Points, in no order, along strands that fork and pass close to each other.
In the rows, zero is written as 128.
Points whose rows are less than 79.3 apart are linked; no others are. Some points are linked to none.
q747: [119 112 152 162 144 156  96 128 129 145 103 160  94 104  37  91 138 157
 151 155 110]
q218: [133 138 132 148 199 162 117 142 138  67 132 133  98 166 190 119 143 139
 136 127 180]
q591: [115 102 162  90  88 136 124  61 164 113 122 106 155  79  71 134 104 103
 121 117  51]
q817: [154 167  74 117 180 138 124 181 119 126 128 108 105 142 166  97 103 130
 183  89 167]
q379: [137  89 156 121  99 118  44  90 136  82  81 153 135 143 105 103 145 110
 112 146 164]
q291: [ 96  68 154  99  99 133 119  54 117  82 146 123 171  84  85 110 105 100
 143 137  75]
q276: [103  88 133 153 129 112 112  56 113 142 185 112 123 115 138  99 149 143
 109 150 110]
q607: [ 96  83 132 131  84 100  58 103 137 116 106 136 135 107  79 115 103 132
 111 146 151]
q395: [119 181  95 158 119  93  94 210 100 166 133 139 120 137 119 131  80 150
 109 135 147]
q588: [147 165  75  91 185 134 132 185 148 128 128  90 106 143 171 103 125 122
 178  82 162]
q217: [131 175 122 119 145 110 166 144 105 139 200 159 123 148 127 163 126 160
 154 121  92]
q912: [110 125 128 139 173 141 147 130  72 122 172 140 138 168 160 133 168 158
 150 114 136]
q988: [163 201  96 148 160 133 132 176 109 174 138 133  89 143 120 142 101 145
 162 112 127]
q389: [178 120 176 160 139 144 132  96  97 193 159 122 146 107 111 102 146 173
 134 160  95]
q598: [164 113 116 211 136 114 127  85 107 103 117 147 110 141 177  87 139 180
 102 131 118]
q161: [126 111  98 160 138 144 129 132 156  99  78 127 124 130 133 120 108 123
 142  98 183]
q494: [148 134 155  93  84  97 158  98 144 193 150 128 139 102 116 127 116 135
 158 168  79]
q215: [139 120 175 118 112 120 137  80 147 181 148 135 134 108 109 129 117 151
 160 180  88]
q734: [131 102 109 176 148 145 129 130 129 117  97 141 141 124 130 128 112 134
 141 105 169]
q573: [104  94 101 160 186 191 173  96  94  93 170 159 125 139 115 121 168 135
 148 101 148]
q978: [118 138 122 137 133 120 144 120  68 117 183 133 143 169 169 112 170 167
 124 124 129]
q464: [ 99  78 153 161 125 114  55 134 127 131 113 134 128 112  48  84 125 161
 110 152 128]
q337: [104 141 173 132 118 154 161 198 140 154  65 112 116 101  85 136 167 116
 142 112 154]
q790: [144 160 153 136 126 154 161 126 101 159 105 158 132 122 116 140 152 177
 200 102 112]
q154: [113 118 176  69 112 118 151 116 177 171 134 110 138 104 116 185 132  46
 134 156 114]
q587: [142 110 117 135 116  82  78 105 158  82 106 130 115 127 155 129  86  60
  87 167 143]
q781: [159 110 158 155 168 148 167 114  81 155 173 144 147 129 126 122 164 164
 138 125  93]
q317: [131 135 108 119  99  92 145 150 124 115 147 131 169 148 165 137  99 123
 133 116 127]
q446: [135 173 144 123 130 144 173 129 112 155 129 148 120 135 118 146 159 166
 209  89  94]
q775: [160 101 122 183 111 110  92 120 122 123 103 132 119 122 129  97 134 131
  77 153 185]
q349: [ 92 101 153 108  77  72 104  61 137  64 139 135 139  81 133 139  98  90
 107 152 112]
q69: [130  88 131 117 117 106 168 117  97 154 187 135 160 123 147 123 116 114
 125 152 111]
q866: [ 89  73 147 150 101  93  51 133 130 122 107 133 131 110  60  91 115 150
 105 151 148]
q766: [128 223 116 128 127 116 135 183 120 186 122  99  72 124 102 151 128 143
 143 116 148]
q138: [143 108 101 158 127 141 178  75  82 101 154 144 106 139 187 107 162 176
  88 138 128]
q31: [117 115 109  92 124 119  93  95 174  59  70 121 100 143 126 110 122  55
 138 128 127]
q86: [125  85 144 134 101 127  64  44 121 106 124 114 149 131 103  75 160 173
 116 124 110]
q721: [155 116 108 134 118 100 103 126 175  88  78 114 112 119 166 133  67  65
  84 151 155]
q261: [145 164 143  72 105 121 141 206 163 142 110 109 158 126 103 176 115 100
 106 117 164]
q710: [110 154  71  51 102 128 191 127 122 123 183 119 148 130 154 165 102 114
 115 107 124]
q117: [135 117  99 113 125 128 114 109 186  77  72  91  98 130 131 109 114  60
 124 108 159]
q115: [146 162  87  74 177 142 114 190 157 141 125  81 122 137 158 121 138 104
 163  83 168]
q840: [128 118  92 134 130 142 130 116 179  87  69  99 105 116 137 121 115  86
 127 100 175]
q398: [174 131 131 176 129 123 104 139 122  96 102 119 141 159 191 116 130 140
  58 132 150]
q378: [133 137 127  95 127 137 148 141 103  72 161 144 136 159 204 133 118 119
  83 153 153]
q759: [132  94  99 141 139 143 110 105 146  84  92 145 122 142 105  87 131  86
 170 117 153]
q21: [145 154 120 153 154 137  88 156  66 152 132 135 148 166 134 128 139 160
 146 110 151]
q299: [171 106 125 177 118 123 108 120  71 189 126 117 165 115 137  82 140 187
 102 133 109]
q772: [110  89  83 145 165 177 155 114 157  87 124 135 117 140 102 107 144  99
 181  90 115]
q740: [ 96  99 108 130 122 126 126 180 158 127  57  82 123 115 115 126 109 105
  93 115 183]
q139: [140 119 142 115 117 135 149 125 152 188  88 129 112  96  94 131 133 142
 138 149 113]
q417: [135 117 128 184 154 148 109 132 110 119 111 136 144 146 153 131 145 152
 142 107 179]
q644: [124 160  86 120 130 102  93 215 113 122  87 120 109 150 150  98  92 149
 137 138 192]
q697: [137 137 159 122 124 171 168 147 176 165  94 129 125  94  91 164 160  80
 157 136 156]
q917: [121 155 135 122 158 190 143 172 141 145  67 125 117 135 111 161 159 143
 146  94 135]
q287: [168 100 108 203 142 115 121  98 112  82 115 143 107 155 182  92 126 161
  73 128 109]
q280: [143 105 119 169 161 151 144  99 125  63 148 145 113 150 118  93 162 102
 143 110 154]
q946: [122 148 112 133  87  81 138 145 118 136 186 143 176 135 165 136 100 127
 112 113 120]
q284: [173 119 151 144  98 110  97 112  97 203 157 121 169 113 119  99 118 161
  87 177 101]
q686: [116  98 156 140  95  94  92  79 123 175 172 111 172 112 152 117 120 128
 103 176 109]
q196: [105 131 119 109 178 176 191 141 113 117 138 147 127 159 142 155 143 150
 172 102 101]
q754: [118 109 108  81 103 108 188 132 130 132 138  96 151 132 160 145 107  92
 117 119 113]
q236: [119 183 102 163 132  83 129 144 104 153 221 136 152 145 170 127 129 138
 107 127 127]
q808: [141 109 117 163 103 101  54  73 131 130 109 114 108 129 109  76 147 164
  80 156 143]
q524: [151  97 134 127 117 108  45 103 143  81  84 147 115 149 104 105 127  92
  91 160 156]
q782: [158 107 147 170 156 159 143 130 114 160 115 160 137 121 111 136 131 146
 154 123 115]
q720: [148 145 132 165 152 131 102 139  68 153 143 134 154 168 146 124 164 173
 138 109 123]
q153: [109  67 150  91  92 143 119  61 142  99 102 114 169  84  84 113 109  95
 146 127  60]
q902: [140 188 133 115  86 107 178 128 136 183 153 110 143 102  99 163 148 148
 165  84 118]
q732: [172 121 120 191 109 114  98 124 117 120  82 127 121 131 164  95 137 145
  50 145 155]
q147: [118 159 104  69 163 135 119 174 161 134 121  85 142 155 153 153 131 119
 151  90 155]
q393: [105 144 173 154 132 148 149 200 126 143  51 114  96 115  95 133 163 145
 148 104 130]
q685: [119 106 120 107 136 168 126 163 189 131  95 107 139 103  94 169 106  33
 128 117 172]
q565: [148 105 119 160 130  97  99  64 129 105 143 123  97 137 150  90 148 118
  82 158 119]
q799: [126 116 121 165 119 123 112 177 144  79  62 130 110 127 136 114  97 142
 104 133 206]
q728: [158 199 126 172 138 118  98 157  81 183 173 155 124 141 123 141 129 160
 119 126 120]
q623: [140 211 129  97 144 145 142 159 142 160 123 116 109 142 106 162 153 129
 165  98 140]
q19: [113 140 102  59 153 162 160 137 136  71 141 141 106 149 202 144 112 129
 136 140 166]
q432: [128  91 124 151 130 114  79  46 116 105 136 124 110 147 115  60 167 171
 132 126 105]
q599: [143 198 140  92  94 107 147 184 158 160 137 116 138 111  97 186 121 115
 113 112 159]
q914: [117  91  93 131 123 130  91  97 160 107  94 141 120 137  95 104 127  94
 161 122 147]
q950: [142 134 147 115  95 124 168 151 126 185  83 124 118  89  88 128 142 157
 130 138 119]
q311: [120 137 135 108 165 167 193 129  96 128 157 171 125 150 133 155 152 160
 173 116  93]
q108: [163 108 114 146 125 123  98 150 171  74  77 122 120 130 167 132  67  89
  80 134 177]
q485: [111 100 156 131  85 102  90  37 114  83 166 107 136 114 123  95 140 140
  98 139 106]
q656: [149  99 184 182 127 121 115 173  78 175 109 131 125 103  88  90 131 177
 107 153 120]
q361: [ 82 101 137  73 130 148 172  60 140 154 167 135 104 100 119 165 121 122
 124 168  73]
q658: [157 113 124 164 125 133  98 161 151  70  73 137 116 134 147 124  89 121
  82 134 199]
q312: [157  83  92 174 155 118 111  94 110  69 132 134 105 161 156  81 124 127
  56 127 102]
q134: [157 150 136 112 101 118 151 162 120 157  92 135 142 116  96 143 120 159
 123 123 114]
q809: [127 130 127 106 114 122 161 139 125  71 138 129 135 145 205 132  96 108
 115 142 153]
q819: [140 169 127 155 104  84 131 144 115 157 188 157 174 125 138 152 107 147
 107 116  96]
q300: [144 115 157 132 159 157 193 118  99 141 166 164 137 129 129 140 148 157
 162 131  89]
q923: [126 138  98  96  74 102 119 183 147 120  74  90 150 131 157 134  90 119
  95 122 179]
q125: [129 106 127 134 110  95 114  76 109 109 154 130 109 118 175 116 131  95
  41 189 104]
q913: [121 156 107 135 106 101 143 125  75 116 190 128 150 165 174 105 168 164
 102 128 125]
q257: [136 153 128  71 120 134 126 193 163 140 111  98 174 128 126 178 106  94
 116 101 164]
q834: [134 113 155  68 122 114 174 138 157 156 141  95 146 113 129 173 118  41
 121 132 112]
q916: [105 179  68 104 133  91 156 160 143 135 193 111 114 136 186 138  91 120
 133 123 141]
q468: [ 99  70 128 117 113 157  79  86 151 110  98 154 151 123  84 117 139 125
 165 119  94]
q868: [107 101 114  84 144 166 195  66 131 161 168 152 107 103 116 161 129 121
 142 162  84]
q827: [105 115 153  98  95 121  98  95 178 158 109 104 134  86  87 176 130 101
  97 134 101]
q757: [132 128 183 175 139 158 119 172  68 148  93 167  98 131  97 123 139 185
 149 117 132]
q151: [ 98  95 117  89 108 140  91  87 169  63  55 126 120 144 129 117 144  72
 158 127 126]
q518: [130 115 116 115 104 104 168 135 130 105 126 117 156 137 184 135 102 108
 134 118 136]
q877: [107 124 154  89 124 143 124 122 201 159 115 120 132  96  95 186 127  35
 136 146 130]
q753: [120 183  89 114 109  78 133 164 154 106 172 128 125 149 190 124  88 121
 125 134 150]
q635: [122 161  86  51 118 149 167 122 117  88 161 141 124 146 202 151 100 124
 131 137 161]
q670: [105 125 180 122 119 149 161 207 163 146  73 122 118  97  80 147 137  87
 137 136 164]
q142: [ 91  95 153 136  97 104 101  41 115 111 188 104 137 106 128 112 143 136
  93 152 114]
q540: [109  95  88 118 123 140  87 118 166 128  81 128 119 124  69 120 130 113
 144 117 123]
q976: [135 116 117 115 151 170 170 107 122  60 146 148 112 131 172 149 107 101
  96 146 165]
q538: [153 122 133 156 132 120 118 131 116  82 131 122 145 162 211 115 133 120
  50 132 130]
q920: [148 162 114 126 136 114  93 169 130  99 120 129 134 167 191 112 109 135
 148 141 178]
q609: [107  95 126 127  70  85  57  97 147 104  94 139 125 104 100 125  99 111
 108 150 161]
q937: [ 92 126 164 104 111 144 145  55 186 140 146 125 119  96  85 142 147 132
 157 132  67]
q522: [104 154 160 153 124 161 151 179 102 157  58 134  81 125  94 127 166 172
 173  98 127]
q533: [122  91 106 156 168 175 160  90 107  71 160 154 107 145  99  89 182 113
 159 101 148]
q54: [ 99 116 118 157 127 124 114 194 133  98  55 115 116 125 142 117  99 156
 116 123 194]
q617: [147 100 112 118 161 130 108 123 160  40  99 124 107 144 142 105  82  58
 113 129 139]
q683: [101 132 113  72 158 154 164 139 148  69 119 121  91 147 202 139 121 133
 131 124 164]
q113: [127  82 128 160 175 162 100  74 114 116 158 145 130 140  79  84 185 132
 164 118 100]
q654: [124 119 159  61  93  88 157  99 146 182 152 100 139 109 135 159 125  90
 112 162  67]
q66: [155 203 137 171 136 105 126 148  97 183 191 163 124 133 129 154 129 161
 141 134 109]
q570: [180 139 147 158  99 121 112 132  73 188 144 135 165 117 112  98 134 180
  90 141 102]
q70: [116  85 130 150 181 177 132  72 111 123 192 154 116 130  79  94 174 136
 157 128  94]
q519: [116 125 141 123 126 171 134 142 190 154  97 125 105  94  59 150 169  75
 135 138 143]
q613: [163 125 168 172 144 169 140 121  94 170 118 165 122 101  95 121 142 173
 154 130 118]
q100: [132  95 111 181 142 119  86  50 114 144 151 113 121 128 113  64 154 178
 127 136 101]
q680: [111  63 178 118 111 148  87  51 118  65 115 134 149 128 125  92 172 116
 142 139 122]
q78: [163 156 133 134 114 108 132 154 105 149 157 161 164 137 117 149 115 162
 136 117 104]
q219: [134 198 139  86 166 147 159 164 146 149 139 107 118 152 120 162 165 119
 170  96 125]
q550: [105 181 103 117 124  99 169 152 135 152 206 139 134 141 160 174  95 137
 108 132  93]
q442: [127 109 125 167 144 163 128 139 138 143  83 154  86  98  53 103 137 148
 142 133 113]
q455: [142 146 188 160  91 111 136 178  72 160 113 150 120 102  87 109 121 188
 150 134 120]
q281: [136  97 135 148  88 102  45  58 122 108 108 117 128 129 104  76 154 174
  95 147 132]
q910: [161 104 120 166 112 101  73 107 137 102 101 132 108 133 115 101 126  96
  82 152 170]
q10: [126 120 159 185 152 159 103 171  63 146  91 150 120 136 107 125 135 178
 131 116 143]
q89: [121  80 118 129 141 122 167 109 143 150 134 126 131 121 135 139 108 102
 141 132 102]
q777: [143 157 168 156  99 107 111 188  72 154 128 156 122 115  94 121 121 185
 121 133 119]
q723: [139 134 179 157 101 132 142 148  79 182 110 137 122  87  82  90 123 185
 167 151 126]
q239: [121 108 119 113 148 169 135 156 176 134  87  91 150 112 117 164 126  71
 121  91 167]
q84: [107 138 105 102 151 152 105 186 169 116  65  83 119 127 160 134 127 136
 124  95 198]
q862: [126 194 100 147 106  93 103 180 115 174 150 148 144 131 131 157  80 157
 103 130 134]
q137: [119 187 114 114 104  78 174 152 157 160 184 121 142 129 154 180  99 124
  95 118  83]
q608: [120 125 131  55 111 123 180 158 135 129 166  83 164 121 138 173 108  41
 103 116 127]
q328: [157 109 120 190 123 121 114 110  81 161 117 118 151 120 150  94 155 185
 107 117 136]
q392: [144 177 109 111  72  85  98 170 159 103 116 135 154 147 188 124  79 116
  95 135 164]
q571: [170 105 117 157 152 126  89 126 145  56 113 131 119 148 137 107 106  70
  93 125 153]
q831: [135 110 140 132 103  74  63  84 146  77 116 137 125 126 140 133 106  72
  83 167 128]
q798: [116 116 160 130  90  69  69  73 132  70 140 139 137 103 145 136 106  78
  79 168 112]
q422: [139 101 113 155 141 123 109 131 112  72 136 106 143 151 206 116 107  90
  37 130 137]
q869: [159 163  83 145 168 141  99 190  93 137 119 125 111 152 155  89 108 144
 171 114 194]
q411: [109 179  97 149 117  89 144 127  91 151 222 138 146 150 172 110 150 156
  89 128 124]
q285: [124 156 114 121 150 113 126 157 116 105 153 128 136 169 185 116 125 135
 163 128 162]
q649: [ 99  90 159 155 141 134  64 137 119 131 110 146 118 117  36  80 142 164
 131 146 115]
q901: [120 107 117 130 162 163 163  97 170 140 123 135 101 117  95 132 152 103
 160 120  78]
q618: [178 101 113 154 158 144  82 129 142  60  88 134 118 157 121  89 122  87
  92 125 169]
q593: [128  87 121 104 151 132 100  67 102  59 139 142  98 155 126  99 159  95
  88 148 119]
q35: [123 138 134 163 151 135  83 183  67 148 101 145 131 156 122 126 127 169
 136 122 163]
q62: [136 139 119 173 177 162  90 146 106 111  98 129 122 160 161 121 153 159
 148 113 203]
q463: [ 89  87 155 121 107 100 113  77 116 154 188 125 155 101 149 139 109 122
 110 180 103]
q536: [141 101 128 182 159 136 101  60 115 158 161 116 129 123  97  86 154 181
 124 133  89]
q900: [113 110 128  97 128 147 122 150 200 155  95 116 132 102  85 178 106  35
 126 142 149]
q548: [129 102 128 167 112  92  98  62 126 134 156 114 121 117 159  84 151 140
  96 157 116]
q787: [122 187 120 103 114  93 159 163 165 152 171  96 148 131 144 184 110 111
  98 102 107]
q544: [148 160 118 116 114 114 135 163 118 148 116 147 146 142 121 158 111 166
 136 105 112]
q543: [125 194 148  96 116 148 140 188 134 148 103 119 126 124  88 163 159 132
 155 106 161]
q927: [148 179  91 123 178 123 134 167 115 148 159 133 118 164 141 137 109 139
 172 106 121]
q423: [ 92 130 104 111 191 177 173 146 124 110 129 131 122 162 159 144 139 145
 179  99 124]
q99: [ 81  88 139  95 106  99 135  80 116 160 182 134 146  98 145 150  99 113
 115 182  89]
q140: [ 99 106 119 110 124 155  92 140 171 135  80 127 102 112  44 120 156 110
 115 134 115]
q958: [116  99 173 129 150 151 150  71 119 162 200 143 130 114 109 128 137 143
 134 179  83]
q796: [131 144 115  55 120 145 221 130 121 134 168 130 128 130 127 169 140 122
 125 115  87]
q148: [102 119 107 106 146 160 175 130 158  62 119 113  98 128 179 141 119 104
 131 101 159]
q37: [157  98 119 168 142 106 104  87 128  90 136 120 104 147 158  96 138 104
  55 149 112]
q871: [119  79 133 137 152 150  91  74 124  98 141 143 131 153 101  73 193 126
 161 128 122]
q230: [130 186 144  92 101 106 202 130 141 151 171 116 130 113 113 166 160 128
 153  97 103]
q453: [ 84  72 138  96 102 141 108  67 149  62  55 127 138 116 133 124 149  81
 160 125 111]
q592: [119 125 159  99 109 132 117  91 190 169 113 111 121  97  93 169 139 102
 121 146 104]
q643: [126 140 110  84 140 133 127 171 155 128 108  80 159 141 154 162 123 116
 131  85 158]
q844: [128  88  97 142 155 167 122 106 142  75 104 149 119 150 104  82 157  86
 189 112 132]
q611: [109 151 101  78 137 124  96 211 148 125  76  80 122 141 152 124 119 135
 117 106 192]
q176: [178 141 157 130  95 118 157 125 112 179 139 153 145  99 105 122 125 169
 165 138 101]
q484: [ 88  62 133  95  93 145 107  68 149  83  80 113 161  99 110 121 136  84
 147 114  84]
q352: [123 107 123 166 149 165 139 156 134 142  72 152 113 109  76 123 123 149
 135 117 128]
q8: [ 92 170  75 113 125 103 165 147 122 139 208 136 136 142 173 152  86 133
 118 130 124]
q973: [148 152 113 158 183 152  90 167  92 126 111 130 112 168 168 104 141 146
 172 122 194]
q986: [148  96 109 167 161 127  92 119 131  51 127 112 133 157 170 107 110  93
  56 117 154]
q493: [115 172 116  64 194 165 171 170 145 131 154 109 113 157 133 144 154 119
 164  99 114]
q356: [120 150  93  60 115 136 209 125 113 126 184 130 141 137 131 175 111 127
 115 111  98]
q497: [142  98 157 143 108 104  94  98 117 192 167 115 170 115 130 115 115 143
  98 182 102]
q945: [161 213 102 135 157 134 145 186 116 177 119 110  64 129 114 142 113 142
 155 102 139]
q801: [139 130 146 110 141 167 160 158 166 157  81 110 143 113 104 166 145  82
 126 112 151]
q376: [111  93 135 142 179 178 151  78 124 128 187 171 109 123  78 115 155 133
 160 145  86]
q75: [109 116 116 133 120 111 124 200 120 132  61 112 141 133 127 134 100 155
 116 116 161]
q477: [143 194 139 158 134  97 151 136 112 165 197 164 119 132 133 165 130 163
 150 128  98]
q322: [125 194  93 162 123  84 115 174 126 197 166 141 147 130 165 154  80 135
 112 139 131]
q414: [103 124 176  91  90 148 139  57 180 123 132 108 136  72  78 153 145 102
 132 124  61]
q247: [119 117 125  49  97  92 172 109 128 169 162  99 143 103 139 161 113  74
 104 152  67]
q390: [121  57 183 124 102 137  89  51 119  58  88 138 155 102 131 103 150  96
 126 143 120]
q642: [ 90  91 132 112  83  86  92  66 149 104 119 119 148  90 123 146  95  98
 129 127 103]
q94: [119 117  99  68  90  94 185 126 115 144 156 102 147 121 157 154 104  79
 107 130  94]
q896: [117 134 155 156 117  93 103 224 101 143  75 130 124 140 105 121 102 161
 132 116 111]
q887: [105 105 109 130 113  89 129  93 164 105 114 115 109 118 149 135  99  72
 132 142 134]
q313: [118 156 100 118 164 120 129 160 113 132 159 133 137 173 151 137 114 142
 170 108 123]
q106: [141 105 123 165 154 150 137 142 121 149  91 148 136 118 112 142 119 151
 147 108 136]
q260: [184 143 174 140 104 123 144 112 101 191 157 143 155  99 106 109 128 166
 156 167 106]
q81: [117 159 144 146 121 170 155 144  94 166  75 150 100 113  97 136 153 185
 191  95 125]
q318: [125 191 101 170 134  85 115 168 116 175 192 135 149 144 177 128 100 126
 114 133 140]
q368: [127 197 131 116 150 136 168 129 116 152 157 146  99 149 121 148 154 160
 199 100  99]
q329: [146 120 111 105 147 169 148 108 101  69 162 143 136 140 191 151 116 108
  66 148 160]
q530: [140 130 185 175 128 157 141 133  77 178 115 143 112  89  85 101 140 180
 166 152 130]
q769: [142 127 158  76  83  99 149 104 161 194 139 105 137 100 123 144 130 111
 132 166  76]
q761: [125 174 127 107 165 133 177 143 100 130 183 163 110 159 126 151 142 161
 173 116  90]
q347: [114 104  96 137 166 171 160 114 162 115 121 130 108 128  93 124 154  94
 164  98  88]
q412: [114 181 159 127 109 101 135 200 107 156  86 116  87 127  95 122 138 170
 145 106 118]
q41: [111 119 144 122 140 151 142  74 176 142 140 142 103 110  91 129 148 130
 166 137  69]
q645: [118 113 103 120 145 162 178  98 132  63 134 139  99 122 171 142 110 102
 123 136 163]
q172: [130 108 123 165 160 154 145 116 140  50 125 143 111 145 142 107 139 110
 148 109 168]
q77: [117 117 129 108 118 176  98 138 183 135  87 126 107 107  44 138 179  86
 135 133 119]
q109: [131 110 106 112 165 153 137 130 162  24 107 129  88 137 151 121  88  74
 116 111 141]
q44: [ 73  92 130  92 125 125 145  57 129 134 180 147 125  96 117 167  96 122
 117 164  83]
q452: [107 155 105  91 106 103 101 210 144 129  88  73 146 137 140 134 108 127
  96 108 182]
q556: [124 123 193 139 123 141 141  63 142 171 179 138 139 109 108 126 132 162
 163 180  87]
q231: [138 150 100 125 134 122  91 183 129 114  84 126 127 152 166 124 107 148
 141 132 194]
q192: [113 161  92 128 133 101  94 220 101 147 103 124 115 149 120 119  86 150
 129 128 153]
q428: [129 123 145 120 121 139 144  99 172 184  99 115 106  95  94 146 151 120
 147 142 108]
q531: [132  71 169 118 108 128  61  69 127  56  67 150 143 132 129 117 143  93
 112 146 133]
q800: [102 110 126 158 185 172 163 115  85  96 166 141 125 154 147 132 172 151
 151 102 151]
q907: [168 114 113 202 121 117 123  90  88 137 107 130 132 133 173  85 150 193
 114 129 122]
q292: [144 150 113 106  67  91 122 153 151 106  91 114 154 130 187 128  80 105
  98 128 161]
q340: [104 113 135 154 110  87 117 220 109 130  62 112 140 138 129 112  94 155
 114 115 141]
q160: [126  99 143 137 168 171 192  92 122 143 174 170 104 111 106 132 140 137
 160 142  86]
q437: [168 117 154 178 159 144 120  76 105 182 150 111 135 117 106  93 149 185
 120 155  84]
q173: [149 180 137 160 117 110  89 176  73 171 152 159 132 135 105 136 126 176
 106 129 124]
q487: [152 161 142 113  83 113 171 122 123 184 132 130 141  97  96 129 134 171
 175 106 105]
q527: [122 149 128  57 114 115 177 163 142 122 174  93 162 130 135 182 119  68
 105  99 117]
q812: [109  90 144 147 154 135 128  67 108 151 200 122 132 119 109 116 153 141
 115 155  93]
q990: [124 165 162 151 115  92 110 219 101 151  75 130  99 146 102 123 110 167
 146 112 111]
q169: [104  63 158 128 126 156  82  57 117  83 121 136 141 142 116  84 188 129
 151 133 122]
q232: [134 188 103 127  92  74 104 165 152 107 151 131 152 155 191 120  83 111
 107 135 159]
q626: [134 147 146  81 125 132 213 131 133 137 154 121 133 132 123 157 160 127
 151 104  86]
q97: [ 88 139  93  70 193 185 173 155 133 121 146 103 114 158 160 140 146 128
 163  98 132]
q739: [ 95 106 130 100  88 106  92  77 172 131 109  99 148  87  98 166 101 101
  99 119  88]
q956: [117 202 126 130 103 108 137 184 113 166 113 113  79 121  95 150 130 168
 141 110 132]
q259: [155 190 122 100 101  90 144 163 158 152 139 106 148 128 118 179 118 128
 105 101 113]
q997: [116 159  76  49  93 137 176 112 116  97 163 123 136 133 191 165 100 113
 117 123 151]
q823: [158 119 149 163 150 134 133 127  74 157 150 135 170 140 140 124 159 164
 131 110 109]

A fork is a point with three links, a tip a point with one. Leave the first point through the second and follow the links. Name the first fork or tip that comes.
q35 / q21 -> q300
q393 / q522 -> q761
q94 / q247 -> q276
q352 / q442 -> q609
q115 / q588 -> q734
q913 / q978 -> q172
q137 / q550 -> q84
q173 / q777 -> q106
q239 / q685 -> q527

Follow the links from the first point to the second, and from the first to the third. Name the last point that the two ways share.
q453 / q817 / q649 -> q734
q840 / q66 / q115 -> q734
q817 / q723 / q442 -> q106
q21 / q219 / q376 -> q300
q379 / q823 / q761 -> q300
q446 / q720 / q173 -> q761
q393 / q477 / q113 -> q761
q70 / q66 / q219 -> q311
q607 / q973 / q613 -> q106

A fork is a point with three links. Follow the links from the first point to the second and name the forks in between, in order.
q196 / q477 -> q311 q761
q728 / q442 -> q106
q147 / q117 -> q734
q62 / q442 -> q734 q106
q379 / q823 -> q300
q376 / q217 -> q300 q311 q761
q477 / q781 -> q761 q311 q300
q442 / q591 -> q106 q734 q153
q94 / q329 -> q518
q160 / q423 -> q300 q311
